Each scene shows the same named points in several views. A view is turned or mirrored, and shifted as a whole, has a little noise and may leave points out.

Scene 1
View 1
q_359: [ -3  19  36  -8  -8  -2   6 -24  -9  -9   3   5  -4  11  16  -1 -14   4
  -1  20 -17 -12]
q_753: [ -4  20 -15   4  -8   8   9  -1 -12   1 -15   2 -12   3 -17   6  11   5
  19   6 -18   9]
q_260: [-11  46 -10  -1 -12  12  27   0   2  -1 -12  -1 -29   7 -36  -1  19  11
  22  24 -19   8]
q_436: [ 12 -11 -19  13  -5  -1 -22  -4 -46   2 -18   2   9 -12  12   7 -12  -2
  14 -19 -25   4]
q_612: [ -1  -6  -2   3  -3   6  -4 -12 -11  -1 -11  10   6   9   6  20   7  -5
   9  -5  -8   2]
q_85: [  1   0  18  -1  -4  -1  -4 -19 -17  -5  -4   7   5   8  18   8 -10  -1
   4   4 -15  -6]
q_714: [ -3  15   5   0  -7   4   5 -12 -11  -3  -8   4  -6   7  -1   5   1   3
   9   9 -17   0]
q_447: [  3 -15 -30  11  -2  10 -10  -2 -20   4 -21   9  10   2  -2  26  16  -7
  17 -20  -9  13]
q_900: [  3   1  24  -2  -5  -4  -9 -22 -22  -7  -3   5   6   5  26   3 -18   1
   0   6 -18 -11]
q_194: [ -3   9 -12   4  -6   9   6  -6  -6   1 -13   6  -5   7 -11  15  14   0
  15   1 -11   7]
q_693: [  2   1  11   0  -5   1  -6 -16 -19  -5  -7   7   5   5  14   8  -9  -1
   5   1 -16  -3]
q_124: [  0  -2   5   1  -3   4  -3 -15 -12  -3  -9   8   6   8  10  15   1  -3
   8  -1 -10   0]
q_708: [ -1  19  -8   4  -9   5   5  -4 -17  -1 -13   2 -10   0  -9   2   3   4
  16   6 -21   5]
q_89: [ -2  10  -7   2  -6   8   4  -7 -10  -1 -13   4  -6   6  -7  11   9   1
  14   2 -13   4]
q_343: [  2   9 -21   8  -7   6  -2  -1 -25   2 -18   2  -5  -4  -8   6   4   3
  17  -4 -21   8]
q_482: [ -3   0   2   0  -3   9   3 -14  -3  -3 -10   9   3  14   3  20  12  -4
   9   0  -6   3]
View 2
q_753: [ -2 -17   3  -4  -3  12  10   4  13  -7  10   8   2   2 -17  -5   3   3
 -14  -8  18   5]
q_343: [ -3  -7   6  -3 -14   8  20   6  16   2   6   6   6   7 -10   0   5   1
 -18 -10  10  14]
q_260: [ -3 -42  -4 -13  17  22   0   4   4 -22  20  13  -2 -10 -32  -7   0   4
 -13  -3  33  -5]
q_708: [ -2 -10   4  -8   0   6  12   5  11  -2   6   3   8  -1 -14  -2   4   5
 -13  -6  10   6]
q_612: [ 11  10   8   5 -12  -6   2   0  28  -1  -2  -3   5  12  -1 -13   8   6
  -4 -12   5   0]
q_124: [  9  13   8  -1  -5  -8   2   0  23   0  -4  -4   9   6  -2 -10   8   7
  -3  -8   0  -2]
q_714: [  3  -2   4  -9   5  -1   0   3  11  -4   2   0   9  -2 -12  -7   6   7
  -7  -5   5  -4]
q_85: [  9  21   7 -10   4 -17  -1   1  15   4  -7  -8  16   1  -1  -8  10   9
  -1  -3  -8  -6]
q_436: [ -2  23  11  -3 -27 -10  32   8  20  20  -5  -3  18  14   7   6   7   1
 -18 -12 -13  23]
q_482: [ 13   4   7   5  -5  -3  -5  -2  28  -8  -1  -1   2   9  -5 -17   7   6
  -2  -9  11  -6]
q_447: [  6   5  12  17 -34   4  20   1  38   3   2   3  -1  24   2 -10   6   0
 -15 -17  13  17]
View 3
q_693: [ -4  -8   6   5  -2 -12   3   8 -10   1  -4   5 -10  -3   3  -9  -4  11
  -1  -3   4   6]
q_900: [  4 -15   9  14  -6 -17   8  13 -14  11   1  14 -15  -7  -5  -7  -6  16
  -3  -4   3   9]
q_708: [-16   8   5  -9   6  -1  -8  11  -5  -8 -12   7  -7   8  21 -28 -10   2
  -3  -7   4  -6]
q_482: [-12   8   1  -3   1 -14   1   3  -7  -7  -1 -12   3   6   8  -3  -1   4
  -7   8  -5  -9]
q_124: [ -7  -1   4   3   0 -14   4   5  -8  -4  -4  -4  -4  -1   5  -4  -1   8
   0   3   0   0]
q_359: [ -2  -3   9   7  -6 -16   0  20 -22  21  11  24  -6   9  -4 -20 -18  13
 -20   1  -5  -9]
q_260: [-26  27   2 -20   8   3 -20  17 -11  -3  -6  13   5  28  28 -44 -20  -5
 -19  -2  -4 -26]
q_447: [-18   7   0  -7   8  -5   1  -7   9 -33 -20 -27  -3  -4  22   0  11   1
  15   0   3   6]
q_194: [-18  14   1 -10   4  -7  -6   5  -7 -11  -6  -8   4  11  16 -15  -5   0
  -7   5  -5 -12]
q_436: [ -7 -15   7   2   6  -2   5   2   7 -21 -26  -3 -22 -16  19 -10   6   9
  23 -16  16  23]
q_89: [-15   9   3  -7   4  -7  -5   6  -6 -11  -8  -3  -3   8  16 -17  -6   2
  -4   0   1  -7]
q_753: [-20  15   3 -13   8   0 -11   9  -4 -13 -12   1  -2  13  25 -29  -9  -2
  -4  -4   2 -11]
View 4
q_714: [  7   1  -2   3  -4 -13  -1   8   4   1  -5  -3 -10 -12  -5 -15   5   0
  -2  -8  -4  15]
q_900: [ 13   3  13   3  -2 -16   8  -9   8   1  -4  -7   7 -10  18  -4  17  20
   8 -24  -9   1]
q_343: [ 15   6   1   1  -8 -15   5   9  -8   4  -3  -8   1  -7 -17  -8  -9 -19
  -6  11 -14  12]
q_436: [ 28  10  16  -1  -8 -20  22  -7 -14   4  -1 -17  26   1  -4   8  -6 -12
   1  10 -26  -4]
q_708: [  9   6   2   0  -9 -16  -4  11   0   3  -4  -5  -8 -11 -14 -15  -4 -12
  -7   2  -7  16]
q_753: [  6   4  -7   2  -7 -12  -4  17  -3   1  -3  -3 -12 -11 -21 -16  -6 -17
  -8   6  -5  21]
q_359: [  1   1   7   3  -5 -15 -10   2  19  -1  -7   1 -15 -17  12 -20  18  23
   0 -32   5  14]
q_482: [  6  -9 -18   9   8  -5  16   7  -4  -2  -2  -1  -9 -12  -4  -8  11  -1
   4  -3  -3  13]
q_447: [ 19  -6 -17   9   7  -6  31   5 -23   0   0  -9  11  -1 -16   5  -3 -23
   3  22 -18   6]
q_612: [ 12  -7 -12   8   7  -6  19   2  -7  -1  -2  -4   1  -8  -1  -3   9  -2
   5   0  -9   7]
q_124: [ 11  -6 -10   8   6  -8  17   2  -5  -2  -2  -4  -1  -9   0  -5  10   0
   5  -3  -7   8]
q_693: [ 13   0   5   3  -1 -14  10  -3   2   1  -3  -6   4  -8   7  -5  11   7
   5 -12  -9   5]
q_85: [ 12  -1   4   5   0 -14  10  -5   5   0  -4  -5   1 -10  12  -5  15  14
   6 -19  -6   5]
q_194: [  6  -4 -15   7   1  -9   8  12  -6   0  -3   0 -11 -11 -15 -12   0 -14
  -3   6  -4  18]
q_89: [  8  -1  -9   5  -2 -10   5   9  -3   0  -3  -3  -8 -11 -11 -12   1  -9
  -2   1  -5  15]

In a view up to two points have been moved. Name them for each view, in the order of its rows, or write -.
view 1 | q_359
view 2 | q_436
view 3 | q_260, q_194
view 4 | q_124

Scene 2
View 1
q_461: [ -7   1 -15  -5 -12   8   2   9 -25   6 -17   2   8   9  -1   7  -7  -3
  16   2   2  11]
q_456: [  3   9  -6  25  -4  -9   2   3  18  -3 -12  11  10  -2   7   7  -4  -5
 -17  -5 -32 -13]
q_105: [ -3  -1   0  10 -14   1  -4   8  -1  10 -18   8  16   7   1   2  -9  -2
  -4  -1  -5  -5]
q_616: [ -2   6 -17   3  -6   3   6   8 -15  -1 -13   3   5   4   3  10  -3  -4
   8  -1 -10   7]
q_655: [  5   4 -11   7  -2   1  10  12 -10  -4  -4   0   6   5   7  12   5  -5
   5  -6  -5  -4]
q_149: [ -1  -1  -4   6 -11   3   1  11  -8   6 -13   5  13   8   3   5  -4  -3
   2  -2   0  -3]
q_454: [  4  13 -19  14   2  -6  11   5   1 -12  -7   4   1  -2   9  14   1  -6
  -2  -5 -29  -2]
q_792: [ -3   9 -10  20  -8  -6  -1   0  12   0 -18  12  10  -2   3   5  -9  -5
 -12  -2 -32  -5]
q_357: [ -6   5 -17   2 -10   3   3   6 -16   2 -17   5   7   5   1   8  -8  -4
   9   1 -10   9]
q_569: [ -4   5 -17   2  -8   3   4   7 -15   0 -15   3   6   5   2   9  -5  -4
   8   0 -10   8]
q_996: [ 19   3  -2  14   6  -1  19  20  -2 -12  12  -6   8   8  15  16  20  -7
  -1 -14   4 -21]
q_943: [  4  -1  -9   0  -6   6   9  16 -20   1  -5  -2   8  10   5  11   5  -4
  11  -4   9  -1]
View 2
q_996: [ 10   5   7  11  11 -22 -14  -1   7  -1  -8 -15 -16 -13 -16 -26 -11  -9
 -15  11   7  11]
q_655: [ 12  -5   9  -2   6 -18  -4  -6  -3   1   0  -1  -3 -10 -11 -13   5   1
  -4   1   7   5]
q_456: [ 15  -6  16   7   7   4  -8  12  -6 -13   0  -6  14  11  17  -9   2  -3
  -6  16  12  -7]
q_461: [  9  -7  10 -18   0 -20   7 -17 -10   4   7  13   0 -11 -14  -9  18   9
  11 -16   6   3]
q_357: [ 12 -11  11 -12   1 -14   5 -10 -11   0   8  10   7  -6  -6  -4  17   9
   5  -8   8   0]
q_792: [ 15  -9  15   1   5   4  -3   7 -11 -11   4   0  17  10  16  -5   9   2
  -1  10  11  -8]
q_943: [  8   0   8  -8   4 -24  -1 -12  -2   3   1   3  -9 -14 -18 -18   8   1
   3  -9   5   9]
q_616: [ 13 -10   9  -9   2 -16   2  -9  -9   1   6   6   5  -9  -9  -5  13   7
   1  -5   8   2]
q_569: [ 13 -11  10 -10   2 -16   3 -10 -10   1   7   8   6  -7  -8  -5  15   7
   3  -7   8   1]
q_105: [  7   3  16 -10   4  -5   2  -3  -5  -8   2   7   3   6   7 -20  11  -2
  14  -7   9  -2]
View 3
q_456: [ -2  -7  -3  17 -27   0 -10 -17  -1   1 -14  16  -6  10  11 -12  -7   9
  -6 -17   8   3]
q_149: [ -7   4  -3  -4   1  -3  -1 -10  -2  -2   2   0  -4  -3   6  -7   0   7
   5   7  -2   4]
q_655: [-7 10 -7  6  0  0  3 -8  5 -1  3  5 -2  0  2  0 -4  8 -6  1  2  6]
q_357: [ -7   6  -1  -4   3  -3  12 -10   2  -3   1  18  -2  -5   2  -2  -2  15
   2  11 -10   8]
q_616: [-7  9 -3  0  3 -2 10 -9  5 -2  2 15 -2 -3  2  1 -3 13 -2  7 -7  8]
q_792: [ -2  -7   0  11 -24  -2  -4 -17  -2  -1 -13  24  -7   7  11 -13  -7  14
   0 -10  -1   4]
q_569: [-7  7 -3 -1  3 -3 11 -9  4 -3  2 16 -2 -4  2 -1 -3 14  0  8 -8  8]
q_461: [ -8  10  -1 -11  13  -4  15  -7   2  -4   7  10  -2  -9   1   0   0  13
   6  19 -13   8]
q_454: [ -4   6  -8  19 -13   1   5 -11   9   1  -5  23  -2   5   2   2 -10  13
 -14 -11   3   8]
q_943: [-10  14  -8  -2  12  -1   5  -4   5  -2  10  -7  -2  -5   0   3  -1   4
  -3  11   0   6]
q_105: [ -5  -4   1  -5  -6  -3  -5 -14  -7  -2  -4   3  -6  -1  10 -15   1   8
   9   5  -3   3]
q_996: [ -9  17 -18  20   1   4  -9  -2  10   2   8 -20  -3   5   1   7  -7  -6
 -20 -11  20   4]
View 4
q_456: [  6 -16   7  -1  -7   7   2  -9  14 -23  12   6 -10  -9  -6 -24  -7   0
   7 -10  11   7]
q_149: [  3  -2  -6 -11  -3  -2   4  -5  -4   7  -1  -6  -2   3   3  -5   5   3
  16  -2   6   0]
q_616: [-12  -4  -1  -7  -7  10   4  -5  -1  15   3  -2  -4   8   4 -11   3  -7
  14   2   8   8]
q_996: [ -7  -2  -9  11 -28  18   5 -21  -5  -9  11   2  15  -4  -4   0   5  -6
  38  -2  10  -4]
q_357: [ -9  -3   0 -13  -1   4   3  -1  -2  20   0  -5  -8  10   6 -12   3  -4
   9   2   6   9]
q_943: [ -7   3 -10  -6 -12   6   5 -10 -11  18  -1  -6   6   7   5   2   8  -3
  26   3   5  -1]
q_569: [-10  -3  -1 -10  -3   6   3  -3  -2  18   1  -4  -6   9   5 -11   3  -5
  11   1   7   9]
q_454: [-14 -12   6   1 -13  19   3  -9  10  -2  12   6  -6   1  -1 -21  -4 -10
  14  -2  11  12]
q_461: [ -9   3  -6 -16   0   1   4  -1  -9  30  -6  -9  -4  14   9  -4   7  -3
  13   4   5   6]
q_792: [  3 -15   8  -7  -1   4   1  -4  13 -12   9   4 -14  -4  -2 -25  -6   0
   1  -8  10   9]
q_655: [ -8  -3  -4  -2 -14  11   4 -11  -3   6   5  -1   2   4   2  -6   4  -5
  23   0   8   3]

In a view up to two points have been moved. Name them for each view, in the order of its rows, or write -.
view 1 | -
view 2 | -
view 3 | q_655
view 4 | q_616, q_996
